A landscape with many peaks, sampled at points; each row gives a point and its height.
A climber steps from a point to the highest of its 6 nearest points, and stops where none of them is higher. Distance is the straight distance between rows; heights are no part of it.
k_720: [ 88  99  95 126 118 121 113  79 195 132  71 110  96  98 112 160 127 122
 141 126 158  10 115 150  95  98  77 148 140 122 112 145 103 196 122 113
 217  92 141 137 157]  h=159
k_359: [102  86  65 152 105  90  77 135 176 106  88 116 114 155 120 121 109 115
 167 113 122  65  88 164 127 105  81 127 134 130 167 145 117 144 148 119
 186 120  82 172 110]  h=262
k_581: [129 101 126 170 144 153 126 169 123 100 116 116 131 146 127 104 149 135
 138 144 128 159 109  87 169 109 110 123 102  71 159 112 138 134 112 139
 129 131 100 166 106]  h=545
k_188: [142 157 177  98 132 130 152 101 108 170 141 128 118 134 116 153 136 124
 115 134 139 155 161 123 108 130 163 121 150 151 101 129 132 137 113 126
 105 128 145  77 169]  h=474
k_10: [160 156 210 114 101 105 129 180  76 143 165 140 163 138 135 106 162 129
  90 127 130 229 141  83 155 178 157 107 123  99 147  78 144 111 121 149
  76 138 148 119  93]  h=343
k_931: [170 150 200  79 109 136 172 125 103 155 144 143 125 123  97 126 160 109
 103 141 146 176 162 101 125 150 136 113 156 117 104 108 154 162  87 118
  86 155 155 105 140]  h=455
k_13: [142 147 159 115 151 141 144 118 112 156 144 135 140 139 108 129 143 129
 119 149 122 135 141 111 129 132 142 131 143 131 119 127 131 122 124 133
 125 134 139 121 133]  h=418
k_189: [140 166 172  96 129 123 143 139  92 154 146 143 131 133 117 124 139 150
 117 127 122 152 156 112 128 140 168 118 141 127 127 117 134  99 126 128
 107 133 149  94 149]  h=440
k_578: [110 123 141 156 137 167 163 131 148 118 136 118 117 149 115 130 169  85
 140 181 112 114 114  62 137 106  69 141 122 103 108 122 123 165 114 131
 144 149  90 178 114]  h=305
k_614: [109 139 127 124 155 145 158  75 138 154 141 131 147 111 124 167 151 119
 112 141 146  79 154 129 106 114 113 131 133 153  92 147 110 154 139 116
 165 131 134 112 150]  h=369
k_229: [123  93 102 181 124 128 114 147 136  85 120 126 111 144 130 101 132 123
 154 151 101 137  97 115 152 112 104 142 124  99 140 125 132 120 138 114
 126 131 105 184  97]  h=368
k_526: [133 160 150 125 107 143  96 165  90 104 136 118 149 134 138  94 111 168
 124 110 102 195 117 143 147 161 179 117  88 134 135 125 132  76 141 147
  94  92 152 126 104]  h=375
k_276: [104  96  44 139 118  79  89 136 162 107 109 128 118 131 141 119  89 140
 158 107 115  73  94 191 137 111 103 119 136 144 153 139 127 130 142 120
 152 133 109 150 120]  h=204
k_986: [144 124 115 160 129 117  95 170 108 104 121 110 147 142 126 103  96 163
 150 123  89 186 108 155 148 140 169 126 103 138 140 116 140  68 135 148
  94  86 151 137 110]  h=364
k_641: [128 129 110 112 152 139 137 119 116 127 131 126 132 124 133 134 104 149
 126 113 139 129 156 136 123 126 154 116 133 153 110 143 113  92 142 124
 123 117 149 117 137]  h=404
k_617: [126 102  65 119 125 102  92 113 140 113 125 123 117  98 169 127  84 151
 155 101 136  94 144 196 114 109 133 107 119 147 120 145 136 116 139 116
 140 119 136 125 124]  h=336
k_402: [117 116 152 163 133 159 144 159 158 105 139 110 134 150 105 133 172  96
 147 193 113 129 103  43 162 105  65 158 128  89 135 102 120 149 107 142
 154 148  75 191 111]  h=258
k_498: [127 132  47 125 121  99  74 121 145 117 122 134 135 107 161 126  65 150
 157  90 110  92 112 198 120 103 144 118 143 154 133 162 140 101 163 131
 140 114 135 117 136]  h=362
k_620: [101 138 123 125 145 152 178  93 166 143 110 128 136 131 116 160 166  92
 124 159 144  77 134  90 119 116  53 150 144 119 100 126 107 187 121 123
 178 131 100 139 135]  h=176
k_631: [109 104  49 138 102  85  54 131 143  97 119 132 115 144 159 121  73 139
 166 113 118  88  81 193 140 110 115 111 147 151 155 150 138 116 156 124
 159 118 113 149 115]  h=206
k_25: [112 118  85 129 160 146 138 109 145 118 127 139 130 125 130 145  94 136
 133 129 127  97 138 139 123 123 135 138 112 138 125 137 131 119 135 127
 146 113 126 132 142]  h=430
k_805: [ 72  89  78 130  99  96  81 112 195 122  56 121  98 134 106 128  99 102
 138 116 155  24  85 180 106  97  80 144 145 142 133 162  98 164 120 126
 203 127 100 152 144]  h=131
k_605: [134 149 213 169 122 152 172 134 127 144 143 115 154 149  70 118 218  82
 115 206 142 152 120  42 151 119  77 147 127  87 129 106 136 178  78 135
 117 181  66 176 102]  h=377
k_822: [128 136 167 128 147 138 162 121 127 148 152 123 128 134  96 115 179 104
 121 187 154 139 140  85 120 129 101 122 131 116 101 116 139 152 105 110
 134 154 106 135 136]  h=248
k_228: [170 161 223 132  97  76 136 167  84 133 167 157 163 128 141 106 148 137
  98 105 124 226 119 100 155 189 166 132 117  94 154  95 144 106 136 136
  52 113 148 116 107]  h=115
k_166: [112 107 105 142 152 137 122 121 139 121 126 139 116 135 152 126 110 128
 134 124 118  93 125 139 138 133 109 127 110 128 131 125 144 130 130 143
 139 122 119 144 134]  h=419
k_356: [141 146 144 131 156 167 156 109 125 157 140 144 118 148 105 130 162 126
 118 166 126 130 143  89 129 134  99 140 139 133 112 126 132 134 116 132
 133 152 122 133 144]  h=376
k_864: [140 125 100 126 132 134 122 130 110 125 119 116 110 114 164 135  61 155
 143  95 118 118 132 182 115 123 183 124 119 167 121 149 116  71 153 133
 107  90 138 109 124]  h=374
k_367: [159 171 214  75 101 141 185 133 100 155 152 137 131 115 116 128 171 121
  79 131 163 184 172 103 128 168 156 117 146 121 109 109 134 150  93 119
  76 155 157 102 156]  h=422
k_522: [158 160 189  97 105 113 165 144  95 156 168 145 131 137 129 111 161 113
  83 128 139 207 152  98 126 157 149 120 135 117 128 108 139 121 105 124
  78 149 157  87 135]  h=454
k_628: [121  94  55 132  99  96  72 140 150 103 110 133 111 138 138 123  91 114
 170 128 109 101  81 153 152 113  99 127 127 123 157 149 131 132 153 123
 137 128  93 161 101]  h=274
k_586: [117  94  86 103 138 133 126  83 174 135 112 136 127  83 151 162 112 136
 121  97 142  47 153 162  98 120 113 134 133 147 126 151 106 162 144 100
 169 109 143 118 161]  h=337
k_747: [139 148 156 152 109 130 114 181  87 131 140 124 149 154 122  84 130 153
 118 137 125 184 124  96 167 148 160 131  99 102 151 102 124  69 124 150
  95 113 134 137 123]  h=397
k_317: [131 124  45 120 121 108  80 116 137 120 126 115 126 106 191 134  46 159
 148  64 115  96 130 206  93 116 175 112 136 164 141 162 111  99 167 129
 120  96 156  99 127]  h=372
k_792: [146 125 187 176 128 128 133 182  97 131 164 115 172 152 121  98 182 114
 115 153 136 203 104  63 152 135 129 139 100  82 168  87 139 129 109 153
 112 146 112 171  88]  h=257
k_471: [118 124 112 152 148 153 147 135 156 114 131 135 123 147 119 128 130 104
 146 172 108 117 120  83 141 127  96 146 122 110 124 123 130 141 126 140
 141 141 103 158 111]  h=414
k_537: [107 138 142 118 159 154 161  96 124 155 140 128 141 115 109 151 157 109
 105 162 134 113 147  97 115 125 104 140 158 140 108 136 132 150 122 111
 151 147 126 119 139]  h=381
k_22: [135 163 169 127 136 146 109 167  86 132 131 125 130 137 141 105  99 168
 126  99 131 176 153 147 150 152 184 112 117 138 143 127 127  70 138 147
 103 115 160 109 123]  h=358
k_637: [123 118 135 163 131 148 139 176 117 103 118 100 145 151 113  91 141 143
 132 153 120 169 109  94 148 131 127 129  88  92 144 111 138 100 125 148
 114 124 111 160 109]  h=490
k_580: [141 122  47 114 120 105  91 103 131 117 120 137 123 100 174 135  39 159
 164  58 118 111 138 231  78 107 178 123 142 185 138 164 124  89 161 114
 104 105 169  98 137]  h=365
k_311: [163 144 192 136 106 116 150 159  88 152 154 136 144 145 108  98 183 106
 103 159 135 194 126  52 147 156 137 119 122  84 141  77 149 152  92 136
  98 175 121 126  99]  h=302
k_787: [139 132 102 145 107 130  76 174 107 116 122 131 141 147 138 110  53 184
 155 108  91 175 117 184 144 145 194 134 100 144 135 142 143  57 158 142
 102  83 160 119 110]  h=264
k_694: [104 116 108 129 158 149 158  92 161 140 125 128 132 124 117 166 152  92
 121 163 151  77 122 114 123 120  71 144 131 128 107 144 108 162 116 105
 167 122 129 147 137]  h=205
k_923: [165 163 198  87 113 127 151 116 108 169 159 146 123 127 127 145 138 122
  99 107 125 179 158 112 124 158 158 123 168 132 114 124 121 123 109 127
  71 131 162  81 166]  h=601
k_14: [148 157 183  82 122 132 147 123 108 150 151 129 123 127 134 149 122 139
 118 104 138 169 170 138 112 161 176 118 153 154 122 127 110 117 120 124
  73 123 171  62 162]  h=313
k_56: [142 121  49 136 102  97  52 127 142 107 121 126 118  99 189 130  30 163
 172  57  96 142  97 226  99 115 176 121 136 176 155 144 130  72 181 136
 112 103 148 117 139]  h=353
k_965: [ 93  99  68 132 113 107  83  97 191 110  52 104  90 109 122 157 112 124
 133  98 166   4 109 169  78  92  81 133 155 132 112 168 113 194 138 105
 204 108 123 115 159]  h=152
k_669: [131 135 164 170 135 158 154 149 136 129 147 111 136 162 101 106 186 110
 130 185 123 142 105  48 153 118  87 151 129 105 131 115 142 147  97 144
 133 151  92 161 110]  h=379
k_840: [145 157 184  86 121 132 153 126 105 153 156 157 133 134 113 130 154 122
 107 124 148 179 152 112 124 144 162 121 158 124 117 115 130 128 102 141
  76 149 165  85 144]  h=512
k_924: [114 133 146 130 149 150 166 121 142 139 140 129 137 133  99 139 161 106
 119 187 131 103 128  87 127 122  83 150 129 121 108 131 117 157 108 130
 153 131  97 159 132]  h=300
k_2: [128 119 114 114 162 145 128  80 128 126 140 125 124 102 136 169 117 149
 135 103 136  75 151 145 104 121 145 127 130 176 114 161 109 132 135 121
 149  96 151 103 143]  h=371
k_900: [ 81 116 108 128 139 139 163  91 185 140 107 108 135 110 114 179 163 105
 111 157 146  56 132 133 115 111  79 152 145 133  94 118  95 182 140 116
 196 115 131 145 138]  h=58
k_259: [152 130  77  95 131 134 111 124 123 118 121 114 136 107 163 135  58 154
 147  70 120 120 156 195  88 118 178 123 122 178 122 160 109  99 151  95
 116  94 153  96 130]  h=354
k_908: [133 158 192  97 130 129 155 119 103 164 158 123 114 133 114 123 161 117
 104 147 143 169 148 102 122 151 159 134 144 127 117 124 146 127  99 119
  97 147 134 108 141]  h=464
k_216: [152 158 205  98  87 108 166 158  87 143 144 148 129 127 118 116 172 114
  82 138 123 209 157  83 149 166 131 128 126 113 112  93 141 131  96 141
  72 153 150 122 110]  h=457
k_63: [135 109  62 109 123 117 101  90 142 104 110 124 116  75 170 155  81 160
 126  67 137  79 140 199  90  93 161 112 134 176 137 164  94 132 134 111
 140 112 161  89 165]  h=332
k_784: [141 117 107 164 130 140 103 159 118  92 127 112 138 145 135  97 118 139
 140 139 121 165 111 137 160 131 141 132  98 105 137 117 149  85 130 140
 118 117 115 146 117]  h=456
k_233: [132 153 216 112 124 162 201 100 111 157 122 123 116 124  74 144 234  85
  94 193 163 148 138  60 127 166  86 128 140  85  85 118 140 202 101 111
 109 172  90 142 137]  h=271
k_119: [107  87  46 151 109  83  77 117 177 105 102 146 113 118 157 130  63 133
 147  89 125  72  88 184 121  97 118 120 146 157 151 155 132 119 157 128
 149 143 118 132 128]  h=27
k_776: [137 112  72 138 129 132  94 146 123 108 128 125 133 133 147 124  88 149
 160 135 112 113 112 165 127 115 140 118 119 133 136 137 137  93 155 131
 121 121 131 126 121]  h=352
k_284: [108 102  78 116 107 105  84 110 175 112  97 135 105 103 147 140  91 141
 135  95 130  53  94 186 113 102 105 130 135 152 135 146 115 150 135 104
 163 128 125 126 153]  h=82
k_788: [141 129  60 119 116 110  82 138 125 121 126 127 133 116 173 110  28 165
 164  61 113 131 139 208 105 109 194 131 124 169 145 154 131  92 165 135
  96 100 159 102 138]  h=357
k_346: [114  95  63 130 115  96  76 122 159 112 117 140 105 122 155 116  75 137
 150 111 108  95 107 171 134 115 125 118 124 138 139 134 131 102 145 120
 130 130 116 137 130]  h=183
k_964: [106 103  82 100 143 120 107  85 164 112 101 136 120  78 144 145  87 147
 126  97 138  60 152 184  86 108 135 123 132 140 125 160 122 150 137 101
 170 115 154 110 159]  h=323
k_490: [141 126 123 148 132 129 100 170  98 110 119 113 138 145 136 100 108 155
 141 122 115 166 108 154 161 141 165 134 103 120 141 132 142  84 141 149
  99 117 140 122 118]  h=429
k_394: [145 116  73 162 129 113  73 152 117  99 127 117 135 125 157 120  82 153
 174 119  98 142 103 191 132 116 176 126 113 139 137 139 141  80 161 126
 110  96 138 126 114]  h=316
k_486: [127 124 106 125 160 154 137 121 130 142 143 138 120 122 133 145 126 148
 122 142 114 112 150 117 127 129 129 140 139 148 118 136 132 129 133 130
 142 122 123 135 127]  h=473
k_858: [119 130 129 121 166 144 142 108 133 151 143 127 121 137 123 140 142 117
 123 155 125 110 138  99 137 124 129 125 129 148 123 126 125 136 125 127
 148 129 122 133 144]  h=555
k_383: [107  93  98 154 119 126 100 142 157  93 108 118  98 145 128 106 131 119
 169 151 102 118  93 120 158  98  88 123 127  95 145 134 134 123 137 123
 148 125  99 177  98]  h=359
k_757: [116  99  63 116 121 113  90  83 166 105  89 134 113  80 156 155  85 147
 141  76 143  37 146 211  70  91 132 115 142 152 134 164 108 162 129  99
 153 105 172  93 174]  h=251
k_894: [140 118 189 190 113 146 155 178 121 126 145 112 169 152  89  99 211  95
 124 180 152 188  99  49 159 101  96 140 106  83 151  84 120 167  98 151
 117 172  79 190  75]  h=370
k_114: [ 90  92  95 133 142 116 128 116 162 111 109 143 114 126 128 133 116 110
 139 136 118  85 128 128 132 114  97 132 110 121 120 130 144 136 139 116
 157 126 107 153 122]  h=392
k_363: [129 148 150 142 160 151 141 153  88 143 149 133 129 146 113 111 157 136
 126 151 122 159 126  96 130 141 148 131 119 121 130 107 142 111 133 156
 122 143 130 128 130]  h=391
k_99: [131 148 167 160 121 115 113 184  75 121 128 126 162 128 133 108 143 155
 118 100 110 200 111 108 170 168 153 126  96 119 164 111 132  80 129 158
  81 111 149 114 115]  h=495
k_699: [129 143 169 166 121 137 140 152 101 134 133 118 151 147 105  97 175 116
 126 159 133 176 125  72 148 137 111 133 113 106 136  85 136 122  97 146
 110 148 126 158 110]  h=237
k_736: [145 142 169 144 136 123 144 161  87 137 149 122 129 156 107 103 176 138
 125 141 130 182 128  84 142 144 141 118 123 101 143  97 130 125 118 147
 109 160 130 128 115]  h=360
k_609: [115 117 160 178 137 155 139 157 128 111 135 109 151 158 110 105 168 112
 145 165 126 164  99  54 161 116 109 139 104  70 158  92 119 129 112 153
 126 159  97 173 107]  h=450
k_120: [ 98 111 102 132 150 153 145  86 155 128 120 140 133 110 113 169 148 116
 119 153 146  78 141 111 123 115  90 147 131 122 113 131 119 164 134 115
 180 117 133 136 149]  h=322
k_639: [126 120  86 102 147 123 111 104 121 121 105 132 114 100 163 135  81 158
 138  72 129  91 154 187  98 102 174 108 135 166 114 150 110 115 150 126
 132 101 162  94 143]  h=355
k_422: [149 164 187 121 121 122 113 173  79 132 143 142 154 159 139 104 138 155
 110 111 120 184 124 112 147 160 169 124 119 125 147  99 146  84 118 152
  84 132 149 102 121]  h=366
k_194: [108 135 111 155 142 156 160 126 142 136 139 128 121 133 108 135 139 116
 131 169 120 115 126  88 136 112  80 147 133 113 134 132 136 146 126 142
 148 142  97 162 108]  h=373
k_833: [159 148 199  98 112 156 197 117 105 157 143 116 105 117 101 127 203 103
  83 158 157 167 151  87 114 153 119 120 134 109  87 107 131 166  91 116
  95 178 124 119 150]  h=345
k_989: [129 149 167  87 133 143 169  98 115 161 153 111 125 122 110 153 181 117
 101 147 153 152 146 111 114 131 134 132 152 144 103 142 122 143 100 123
 112 131 133 104 159]  h=423
k_50: [105 148 158 115 134 159 176  89 140 147 146 125 130 134  84 156 190  91
 112 195 133  97 119  95 111 128  73 135 149 114  83 130 104 184 115 128
 157 146 111 124 133]  h=235
k_890: [ 84  88  69 145 102  92  94 118 192 108  61 132 111 145 112 126 111  90
 149 119 151  55  79 168 129 101  61 123 139 134 141 146 125 177 136 110
 205 137  78 168 134]  h=224
k_958: [149 154 186 158 103  96 114 196  80 118 154 128 173 139 115 107 155 142
 108 126 118 213 111  92 163 176 148 124  91  96 174  81 131  96 129 152
  78 112 134 129  94]  h=295
k_548: [130 127 101  90 160 125 137  79 115 134 126 136 131 109 151 163 113 147
 124  79 127  96 163 161  99 123 176 117 126 155 104 154 124 120 141 118
 146 107 156  98 147]  h=346
k_222: [101  98  86 123 137 134 122 106 170 114 100 134 104  92 133 143 112 115
 126 122 150  49 133 135 117 115  79 139 124 147 120 128 134 156 124 115
 179 120 118 138 143]  h=347
k_877: [ 96  94  80 143 107 101  92 125 184 102  70 118 104 158 115 111 110  92
 142 133 115  71  93 147 139 110  63 130 126 111 129 141 124 157 140 119
 193 132  74 194  95]  h=259
k_49: [136 132 130  87 165 125 145  85 108 143 139 120 124 105 143 153 111 161
 136  72 134 127 185 154  92 122 187 119 143 170 109 161 110  96 132 119
 133  99 158  73 141]  h=292
k_916: [188 169 212 103  87 106 161 142  97 149 172 161 148 124 137 115 139 138
  98  97 119 206 153 109 141 180 180 139 136 104 147  88 135 109 122 146
  43 135 162  92 109]  h=11
k_962: [101  99  61 132 117  99  94 124 162  98 117 142 114 136 156 138  93 119
 153 127 116  81 102 167 133  99  96 117 130 130 137 132 126 125 140 108
 161 127 109 156 123]  h=256
k_76: [137 143 205 142 102  94 141 179  89 125 169 137 182 131 125 118 178 128
 106 126 109 217 134  67 156 161 145 115 105  95 148  88 145 117 106 146
  78 153 123 146  91]  h=217
k_998: [131 156 165 103 133 132 135 134  93 135 127 147 124 123 132 140 101 165
 119  81 132 174 161 142 114 164 188 109 146 161 139 129 116  80 133 141
  86 106 182  81 138]  h=270
k_268: [134 142 158  78 151 138 142 117  98 133 135 135 113 123 138 150 118 159
 121  86 119 148 184 151 102 131 187 103 142 172 119 157 101  94 132 131
 109 110 182  60 151]  h=223
k_612: [123 143 131  91 157 133 149  92 105 146 147 129 115 118 129 149 137 147
 119 115 142 117 160 131 108 130 166 123 143 169 106 154 117 118 123 124
 129 117 150  88 147]  h=222
k_721: [123  96  68 108 131 110 106 106 146 113 128 137 118 102 167 142  81 157
 133  91 123  60 148 196  97 112 139 129 128 154 129 156 127 131 134 112
 136 119 149 101 138]  h=310
k_702: [119 141 133 128 158 128 140 139 102 136 130 130 122 135 127 116 117 147
 125 137 120 149 150 121 127 129 146 126 130 132 130 127 127  87 130 155
 119 129 141 106 140]  h=396
k_116: [147 127  48 131 107  94  64 124 140 108 135 112 127 118 164 129  48 159
 161  92 106 117 118 213 136 110 168 118 135 162 154 140 138  83 164 124
 115 100 129  94 114]  h=361
k_484: [100 109 108 148 146 151 139 130 196  97 114 112 110 153 110 138 149  92
 151 156 123  89 120  92 142  95  56 149 112 117 112 110 135 156 127 118
 169 124  85 182 124]  h=350
k_366: [148 168 191 110 122 120 146 143  86 157 166 151 136 127 119 102 129 135
 103 110 118 193 152 100 132 166 158 116 130 114 135 108 135 105 132 151
  79 125 173  78 129]  h=221
k_523: [146 160 205 119 103 118 167 137 107 168 161 128 139 136  96 118 190  96
  93 142 143 176 142  81 140 164 134 127 130  90 113 103 135 152 101 131
  97 175 133 111 118]  h=406
k_520: [ 86  99  78 127 115 117  94 103 189 134  78 143 102 118 128 141 105 102
 120 116 148  45 104 162 103 102  65 135 140 138 122 129 133 162 123  98
 185 115 115 137 141]  h=241
k_482: [141 128  68 108 129 121 117  77 113 110  97 127 146  81 176 148  53 170
 148  37 127  97 163 208  61 122 189 109 138 173 129 191  92  97 145 105
 132  84 192  72 129]  h=294
k_151: [117 130 143 170 153 160 158 136 125 132 151 119 135 146  97 111 163 113
 129 174 115 152 121  70 136 121  97 138 123  91 142 114 124 139 112 131
 128 152 113 153 129]  h=356
k_563: [140 141 171 152 146 147 145 132 125 141 137 132 136 150 108 110 184 108
 120 176 134 159 116  69 137 110 103 146 124  95 112 121 138 153 111 139
 117 165 103 143 131]  h=331
k_143: [ 92  96  92 132 143 147 139 123 171 122 111 128 110 122 119 142 124  91
 138 144 134  62 117 123 130 102  56 144 118 124 109 129 124 157 136 102
 187 135 105 175 127]  h=333
k_920: [125 101  57 119 132 117  99 118 153 109 119 142 114 118 155 130  87 132
 133 101 116  84 120 176 117 116 121 120 133 129 118 146 146 117 149 111
 137 121 120 129 129]  h=290
k_326: [142 155 207 130 119 148 184 135 107 154 141 131 120 142  91 115 200  89
  95 182 152 157 143  67 137 136 112 120 142  92 100 110 142 182  85 120
 110 183 104 132 121]  h=312
k_898: [167 151 231  74  87 121 182 136  83 156 162 155 131 123 114 126 145 117
  86 116 153 184 166  95 130 180 154 140 153 100 117 103 122 138 110 135
  70 155 157  96 150]  h=390
k_502: [168 172 212  80 112 133 177 115  90 149 163 153 135 113 120 132 140 135
  98 100 139 180 175 117 117 167 169 126 153 120 132 125 121 111 117 126
  50 143 174  71 157]  h=426
k_880: [137 150 172 133 136 155 167 119 126 154 138 116 132 134  81 127 206  86
 117 196 139 132 142  78 135 128  86 139 139 110 111 133 125 172 108 113
 146 160  89 146 125]  h=268
k_535: [140 116  37 157 111  80  66 162 151 113 130 127 127 124 158 121  68 138
 174 117  94 125  85 188 137 105 145 125 141 142 161 133 145  92 162 128
 144 105 120 143 112]  h=170
k_294: [165 177 214  76 112 108 150 118  91 138 176 172 132 118 139 124 129 141
 103  79 129 203 148 112 146 170 172 113 154 118 142 117 118  87 127 134
  54 136 172  68 131]  h=70
k_20: [124 125 137 108 158 146 140  86 121 149 145 121 110 126 139 160 126 140
 128 112 134 109 163 142 119 127 152 128 125 161 112 149 117 115 138 133
 118 118 144 100 148]  h=321
k_433: [ 99 115  69 104 120 109  91  87 194 135  72 129 106 111 141 134 109 125
 136  94 150  38 118 184  96  89 110 119 138 141 126 155 116 168 145 104
 194 106 148 104 144]  h=207
k_439: [152 112 185 175 125 166 153 161 134 140 138 105 158 153  80 108 191  98
 123 189 140 171  97  50 162 100  81 139 108  76 146 104 116 172  94 144
 118 164  71 190 100]  h=393
k_421: [115 133 119 131 151 130 145  95 128 132 137 131 129 118 128 163 146 109
 111 139 129  86 144 131 115 124 125 125 137 139 101 121 128 148 127 122
 151 128 119 119 146]  h=452
k_209: [144 154 178 124 128 137 127 136  99 139 140 138 130 159 129 103 137 146
 120 137 120 171 148  87 143 150 161 124 128 133 135 119 141 110 124 152
 101 133 147 107 130]  h=409
k_215: [129 124  61 126 133 126  89 122 127 134 131 132 114 100 168 128  55 154
 145  83 112 114 125 183 110 128 161 117 132 172 136 142 134  94 166 117
 131 109 128 120 130]  h=382
k_278: [114 149 175 112 137 165 189  97 124 152 143 123 138 118  83 161 207  91
 108 209 151  96 127  71 106 118  94 138 144 114  83 141 105 195 115 106
 163 131  98 128 122]  h=225
k_539: [136 157 149 109 141 125 123 160  93 134 135 132 133 141 133 111 110 161
 116 102 131 158 133 135 140 154 159 116 109 135 132 130 127  76 117 139
 105 120 139 110 116]  h=378
k_181: [ 98 109 105 115 157 134 145  79 171 131 104 118 123  89 128 177 123 116
 107 115 147  44 147 141 107 116  90 138 135 142  97 143  94 188 139 107
 193 101 146 118 151]  h=230
k_208: [ 79  93  86 133 139 131 111 122 183 109  76 108  91 144 115 131 128  86
 130 127 130  65 102 146 124 114  52 133 137 129 125 128 131 168 134 129
 192 123  82 161 123]  h=266
k_225: [ 98  98  91 133 132 136 146  96 194 128  86 125 111 114 103 163 136  93
 126 143 155  47 113 133 104 111  63 140 139 143  95 126 104 186 137 106
 205 123 115 147 152]  h=210
k_64: [150 117  75 142 115 115  76 157 134 117 116 114 126 113 136 121  51 152
 170  86 105 151 110 207 124 120 183 126 114 170 143 136 141  74 177 132
 102  97 140 109 120]  h=314
k_619: [138 121  83 101 145 131 119  89 124 111 113 130 137  86 169 145  63 151
 140  55 127  85 159 186  82 121 181 107 138 170 145 171 100 105 144 120
 132 104 166 101 143]  h=330
k_754: [143 120 104 109 139 128 120 112 116 129 129 125 121 111 149 148  81 156
 135 106 123 121 164 160 118 120 182 120 125 159 121 143 113  97 140 132
 122 109 151  96 122]  h=380
k_163: [151 127  63 153 118  98  75 143 128 104 126 107 127 121 158 124  64 161
 167 103  98 148 102 202 140 129 174 118 122 160 146 133 144  63 166 130
 109  94 142 114 122]  h=287
k_35: [147 159 213 140 121 166 189 121 116 158 120 123 124 145  92 115 222  72
  97 200 156 142 125  38 130 117  65 121 126  86 107 121 146 192  85 133
 123 197  86 155 115]  h=301
k_886: [127 123  97 126 147 140 134 108 128 124 122 124 113 124 145 148  92 148
 131  98 125  99 143 169 115 130 142 128 124 157 119 129 132 112 144 138
 134 124 137 121 142]  h=408
k_332: [141 116  88 125 136 136 119 135 115 121 120 126 127 133 161 132  76 153
 142  98 110 131 127 168 125 122 163 135 119 139 130 143 129  84 165 120
 108 110 135 113 124]  h=395
k_574: [144 154 204 145 110  90 124 182  63 111 173 155 179 127 134 103 147 147
 114  99 110 236 112  87 165 182 175 103  93 103 171  79 156  78 128 151
  50  99 138 124 110]  h=185
k_515: [148 154 183 149 120 117 135 166  99 153 163 124 167 150 117 108 167 124
 102 154 126 201 118  70 166 159 146 125 123  76 152  99 129 106 102 169
  98 145 126 140 108]  h=179
k_767: [107  80  97 154 116 128 110 159 169  80 106 129 106 153 111 106 142  91
 155 154 108 128  85  95 165  98  69 130 119 100 144 126 130 152 127 143
 168 136  70 199  99]  h=260
k_866: [ 99  79  83 146 103 108  95 135 160 115 111 137  91 134 129 128 108  99
 161 129 106  92 102 147 153 104  89 129 129 130 140 123 128 130 143 114
 152 125  85 172  95]  h=299
k_684: [135 155 175 106 128 149 181  83 112 167 144 127 127 121 106 120 183  94
 105 168 161 154 140  91 123 142 118 135 135 115  94 135 135 176 103 111
 112 157 116 126 152]  h=327
k_597: [112 120 103 113 158 136 136  85 127 130 127 128 137 115 131 169 134 141
 117 116 140  84 165 143 111 124 116 137 136 143 120 145 119 152 126 120
 145 118 136 108 145]  h=400
k_481: [139 146 166 145 111 121  91 191  79 116 137 119 149 153 141  95 102 173
 130 105 116 201 104 139 166 164 174 135  95 126 147 120 148  77 134 153
  93  94 146 110 100]  h=342
k_204: [138 137 142 172 126 135 105 179  82 102 121 126 161 152 125 102 135 155
 122 136 116 184  95  93 169 147 155 140  87 102 150 101 122  94 111 150
 122 124 124 147 104]  h=438
k_579: [129 155 155 147 114 122 110 180  94 103 126 118 150 136 132  97 114 164
 129 126  95 190 106 137 152 158 160 135  84 117 144 118 136  75 125 162
  97  96 137 127 114]  h=383
k_823: [ 93  89  83 116 122 118 100 103 164 113 108 123 106 121 137 142 107 121
 134 111 137  62 106 148 122 126  97 117 130 154 132 137 130 150 132 101
 178 128 115 134 130]  h=320
k_712: [143 163 181 101 126 154 186  92 111 163 139 128 116 121 101 146 204  93
 110 188 154 143 150  86 105 142 101 123 143 115  89 127 133 184 101 109
 117 155 110 116 151]  h=255
k_230: [108  86  76 153 107 106  80 136 182  82  94 120 105 142 122 116 118 102
 161 129 119  77  69 151 145 109  70 120 133 126 146 131 130 146 145 120
 176 139  86 185  99]  h=285
k_456: [130 106 113 150 145 144 123 151 140  94 118 129 127 142 120 110 130 120
 151 161  97 138 105  92 151 116 111 128 103  92 147 113 145 115 127 144
 120 139 101 179 115]  h=470
k_588: [149 136 183 156 126 138 148 143 117 150 150 116 152 166  87 118 195  93
 107 178 134 165 119  56 144 118 105 129 115  86 122  99 135 157  94 138
 114 183  99 155  97]  h=367
k_205: [140 118 113 139 136 141 102 166 106 111 120 106 134 133 144 111  76 140
 137 114 101 147 116 161 139 135 166 135 114 128 139 125 147  84 145 137
 125 104 140 133 123]  h=420
k_269: [119 112  79 143 136 128 114 130 139 100 119 117 112 141 143 122 105 130
 153 140 109 104 109 121 142 135 115 123 104 124 141 134 149 106 143 111
 137 124 108 162 131]  h=363
k_249: [122 105  98 114 148 131 129  89 133 122 118 128 114  94 155 151  98 127
 128 119 130  76 138 161 101 121 122 134 128 148 125 150 129 125 138 100
 152 123 124 120 140]  h=401
k_211: [149 158 215 104 106 108 163 155  95 150 156 141 145 139 113 100 188 117
  88 150 147 196 140  79 145 154 123 133 133  98 110  88 138 164 100 145
  80 172 145 126 116]  h=543
k_108: [ 86  95  83 129  96 115 128  92 196 125  57 117  98 116 114 132 113 109
 134 115 165  27 104 142  87 105  67 148 155 134 117 140 110 173 130 107
 208 111 108 132 154]  h=172
k_420: [139 151 169 127 131 136 162 124  99 164 144 132 141 154 111 120 189 123
 107 171 134 165 141  91 128 125 103 133 135 110 111 113 138 161 102 135
 120 152 118 127 133]  h=253

Where does a climber stop that starts at each point below?
k_805 | k_858
k_631 | k_858
k_359 | k_858
k_515 | k_923
k_535 | k_581
k_233 | k_923
k_720 | k_858
k_712 | k_923
k_619 | k_581
k_482 | k_581
